Each scene shows the same named points in several views. A view is turned or mirrored, and shifted as a whole, has a little noise and may leave points out.
(in the rows, 128 means zero)

Scene 1
View 1
Lop: [165  40 150  73  95 146 105 101 167 150 138 143 127 185 156 178 141 171
 178 150 130 123]
lav: [ 96  81 154 122 130 118 106  94 192 112 154 122 116 167 130 144  95 188
 176 131 161 142]
fatel: [105  94  79 118 118  96  81  63 166  84 215 140 198 154 100 160 142 194
 140 111 117 127]
ketu: [ 95 104 116 129 112  96 114 124 166 149 191 145 153 157  85 222 132 181
 169 126 136 155]
kude: [121  72 113 107 100 139  81  56 181  93 157 119 149 169 119 138 111 184
 175 127 120 126]
paf: [ 89 114 116 121 162 120 108  89 153 111 119 127 138 179 108 175 114 192
 199 130 131 169]
resud: [ 90 116 129 128 164 103 102 117 136 146 151 139 102 159 137 155 124 182
 187 144 125 180]
zoze: [111 157 131 143 172 124 102 100 146  93 131 154 127 149 148 127 134 151
 183 108 176 140]
fuvop: [ 80 115 151 147 156  57 113 130 139 135 183 146 130 167 125 178 176 189
 173 119 155 156]
Mivi: [109 116  98 118 147 114  82 104 138 139 195 148 113 131 148 126 113 173
 156 147 106 167]
nuris: [ 83 135  75 137 155  82  84  96 135 116 217 150 161 136 108 158 138 186
 148 122 109 165]
Mapu: [125  94 142 118 114 120 112 114 183 126 178 151 139 152 131 172 121 163
 157 121 171 125]
zon: [113 134 131 139 122 106 119 143 143 157 162 160 133 154 108 216 159 153
 186 120 154 150]
veko: [ 77 139 102 151 140  95  99  90 155  98 163 133 165 161  81 185 139 184
 186 105 139 153]
kebor: [130 112 140 125 127 133 103  93 169  98 136 145 142 163 138 150 137 156
 181 110 173 118]
Zoz: [118  79 169 119 129 122 104  90 178 105 132 128 115 177 151 134 128 177
 186 126 168 126]
Vik: [ 95 119 128 112 180 128 125 115 174 125 137 147 122 157 129 171  72 179
 170 136 164 171]
rik: [ 93 122  99 135 118 100 115 108 178 118 194 148 184 151  70 222 123 178
 159 106 153 144]
rokam: [112  54 152 125  87  92  76  89 167 127 206 121 115 161 147 121 154 189
 164 136 124 124]
gizin: [111 131 142 132 176  88 106 130 117 138 156 163 111 158 164 146 175 165
 176 128 150 156]
View 2
Vik: [156 118 118  85 108 131 135 141 148 212 121 175 128 141 141  83 162 143
 150 130 110 119]
veko: [146  71 151 109 105 147 104 101 127 154 124 123 175 164 124  83 134 100
 147 157 116 120]
rokam: [168  94 128 128  98 108 124 103 148 150 202 129 142 175 117 196 136 141
 101 108 142 146]
nuris: [134  90 155 137 109 147 142  81 109 175  97 108 174 148 125 133 137 108
 154 143 157 150]
ketu: [136  88 132 100 123 159 147  91 149 159 152 118 111 164 111 101 124  86
 146 145 111 150]
paf: [157  56 127  88 102 121 125 122 158 174 128 161 159 144 137  81 155 141
 135 153 116 119]
zoze: [144 121 167 115  67 131  83 149 109 165 127 155 157 141 153  87 171 171
 130 122 115 126]
resud: [158  84 134  97  93 135 150 106 139 167 108 169 124 152 124 113 156 169
 126 123 132 139]
rik: [126  97 142 111 127 159 123 101 137 170 153  98 140 158 123  86 122  58
 162 158 108 141]
kebor: [141 108 150 110  82 119  84 152 141 160 187 137 146 144 151 101 158 142
 123 130 105 135]
Lop: [136  75 114  98  96  99 141 140 196 163 234 141  92 127 147 137 157 152
 104 129 111 175]
fuvop: [176  92 158 127  88 148 122  71 114 134 130 171 117 178 124 116 141 121
 145 126 107 160]
Mapu: [142 130 135 111 104 133 114 134 145 175 190 130 115 154 135 121 144 116
 133 122 107 145]
kude: [142  72 116 107 109  98 111 144 170 184 196 110 183 143 138 144 145 130
 112 142 138 120]
gizin: [155 101 169 126  65 136 125 101 112 142 120 174 112 145 143 115 167 176
 131 115 121 172]
Mivi: [132 106 137 116 100 131 159 115 130 189 114 126 145 136 126 154 154 164
 124 116 165 148]
fatel: [134  79 142 146 118 120 115  99 132 181 167  87 198 143 141 149 130  74
 152 159 147 149]
lav: [175 110 112  96 107 113 113 137 156 188 175 162 143 167 129 129 149 138
 122 120 113 110]
Zoz: [173 101 128 104  85 101  94 145 156 166 195 169 138 159 145 127 160 159
 113 119 105 126]
View 3
zon: [ 87 162 171 137 159 182 158  46 107 193 114 115 126 128 137 135 160 155
  78 171 119 113]
Zoz: [ 82 135 171 144 128 153 109 111 144 129 142 107 137 109 107 124  99 131
 133 146 124  88]
gizin: [ 87 163 155 139 135 110 152  86 116 160 112 125 103  79 112 134 177 133
  86 164 114  81]
Lop: [ 84 126 155 167 115 188 106  96 142 204 170  67 105 102 105 145  99 148
 162 169 127 116]
Vik: [157 166 173 129 158 157 124 102 146 146 113 130 154 122  92 149 150 152
 118 155 164  99]
lav: [104 145 166 140 146 161 104 109 141 129 141 127 159 129 118 126 119 147
 151 142 139  96]
kebor: [101 130 162 141 137 176 122  91 143 142 121 107 139 119 101 129 108 118
  99 147  92  98]
resud: [112 156 152 131 163 129 134 102 123 158 123 137 126  88 124 150 169 151
 113 150 157 113]
ketu: [ 97 169 146 143 159 199 143  62 113 188 133 148 142 162 148 136 165 168
 118 168 125 138]
nuris: [123 160  94 141 160 151 139  93 117 160 117 190 138 134 141 143 208 133
 111 148  84 140]
veko: [101 153 137 128 165 180 151  92 127 139 110 179 146 151 138 137 147 139
  75 144 108 151]
Mivi: [131 140 111 143 165 132 108  96 120 170 129 135 135  86 131 150 197 131
 145 140 110 108]
paf: [118 146 153 128 158 163 139 118 144 145 122 151 131 115 111 156 126 148
  95 146 158 146]
kude: [105 111 120 151 145 189  94 122 150 146 153 132 146 126 122 142 104 124
 152 131 100 143]
zoze: [122 138 163 126 153 138 133  95 137 123  92 124 140  94  94 134 141 107
  69 139  97  83]
fuvop: [ 62 183 158 138 135 133 160  80 108 151 123 162 118 132 138 117 174 156
  95 170 119 100]
View 4
Lop: [ 49 105 190 100 131 128 132  66 113 101  32 105  87 175 169 110  69 143
 161 147 129 113]
kude: [ 69 137 154 100 160 126 118 121 133  92  50  86  86 158 163 138 137 147
 183  89 130 132]
paf: [126  93 161 114 114  96 149 117 176  94  84  80 104 178 147 158 109 115
 175  86 135 126]
zoze: [100 113 145 143  94 104 120 121 170 134 116  26 116 167 142 127 122 130
 115  88 115 106]
gizin: [ 87 130 154 134  79  83 135 102 168 144 127  74 131 190 117 103  76 107
 130 124 132  98]
zon: [106  76 141 128  88 102 135  95 153 116  95 122 132 135  97 113  64 122
 125 115 111 137]
fuvop: [114 127 150 125 101  98 135 107 163 145 128 109 125 160  72 120  76 108
 154 117 162 126]
veko: [138 105 117 121 128  98 135 136 170 111  94  99 111 139  97 144 122 118
 163  73 127 144]
fatel: [ 78 154  86 121 187 109 129 125 157 126  61 121  89 141 113 117 140 120
 180  79 139 150]
lav: [ 75 116 193 116 126 141 119 103 154 109  98  76 104 155 146 159 113 146
 166  95 163 136]
nuris: [ 79 149  90 133 137  80 138 132 193 123 112 129 132 159 108 120 120  99
 168  72 132 147]
rokam: [ 38 182 174  93 138 128 100 117 113 118  91 115 109 160 118 114 107 148
 183 121 155 124]
Mapu: [ 62 105 157 132 131 140 119  87 145 126  83  95 109 132 130 124  98 144
 134 107 140 141]
ketu: [ 97  89 135 120 126 114 140  98 164 106  84 153 123 126  98 132  81 120
 161  99 137 162]
kebor: [ 92 106 156 127 122 126 115 106 135 125  76  49  95 149 140 123 115 146
 129 105 121 115]
rik: [112  83 106 134 150 121 138 106 170 116  77 134 110 107  94 135 107 122
 151  79 133 171]
Zoz: [ 83 123 197 112 118 135 114 101 132 120  86  50  92 168 147 139 107 149
 154 115 151 111]
resud: [ 84 118 170 120  85  89 142 110 183 104 120 100 136 188 140 140  85 110
 163 100 138 122]
View 5
nuris: [ 93 118 133 108  88 162 125 140 129 100 114 128 189 144 111  68 133  77
  90 144  94 114]
gizin: [130 103 149 157 138  94 139 131  80  97  72 113 152 175 109 111 123 101
  86 141  53 135]
rokam: [ 61 111 220 103 171 125 137 105 137  86 104 112 165 159  98 109  96 152
  90 150 107 114]
Lop: [114 139 210 164 172  95 134  31 147 116 100 107 137 157 137  98  91 171
 115 176 101 143]
ketu: [110 109 132 111 101 100 138  85 157 124 131 129 147 157 113  63  82  99
 106 131 117 118]
Mapu: [ 95 144 153 117 153 116 165  81 141 104 100 116 118 168 116  99  92 111
 119 151 106 135]
fatel: [ 63 148 154  73 112 170 133 116 146 117 114 116 191 129 139  64 120  93
 108 186 131 126]
resud: [139 114 146 144 136 122 118 106 114 112 118 127 157 172  94 101 118 123
  87 120  45 119]
Vik: [152 164 117 126 148 139 134  74 126 126 128 131 116 175 100 111 119  97
 107 130  47 127]
Zoz: [107 149 170 108 203 115 144  88 111 126 102 106 131 176 112 122  95 150
 108 159  67 139]
zon: [121  97 116 149 110  76 157 102 128 119 100 118 134 177 120  67  80 107
 113 128  96 139]
veko: [104 123  98  81 121 132 134 132 122 148 127 119 173 162 123  62  96 104
 109 145  86 131]
kude: [ 79 160 173  98 174 167 129  84 149 128 127 110 170 152 129  85 104 163
 120 175  93 135]
zoze: [114 148 107 130 166 141 158 140  84 115  82 106 138 187 120 106 120 111
 117 153  41 153]
rik: [ 97 133 104  84  98 120 151  96 155 136 128 125 145 152 128  55  86  79
 119 147 128 127]
paf: [142 142 120 113 148 131 110  93 118 157 135 121 163 164 120  85 108 131
 103 147  51 133]
Mivi: [102 128 167 155 123 171 128 113 135  74 109 127 165 160  97  95 140 118
  96 132  64 117]
kebor: [ 99 151 137 119 177 124 161 102 112 125  90 102 133 176 133  98  95 133
 127 170  78 154]

Which points are out of place in each view (at most two, in the order of its rows)? Write - if all are in place.
view 1 | -
view 2 | rik
view 3 | resud
view 4 | rokam
view 5 | fatel
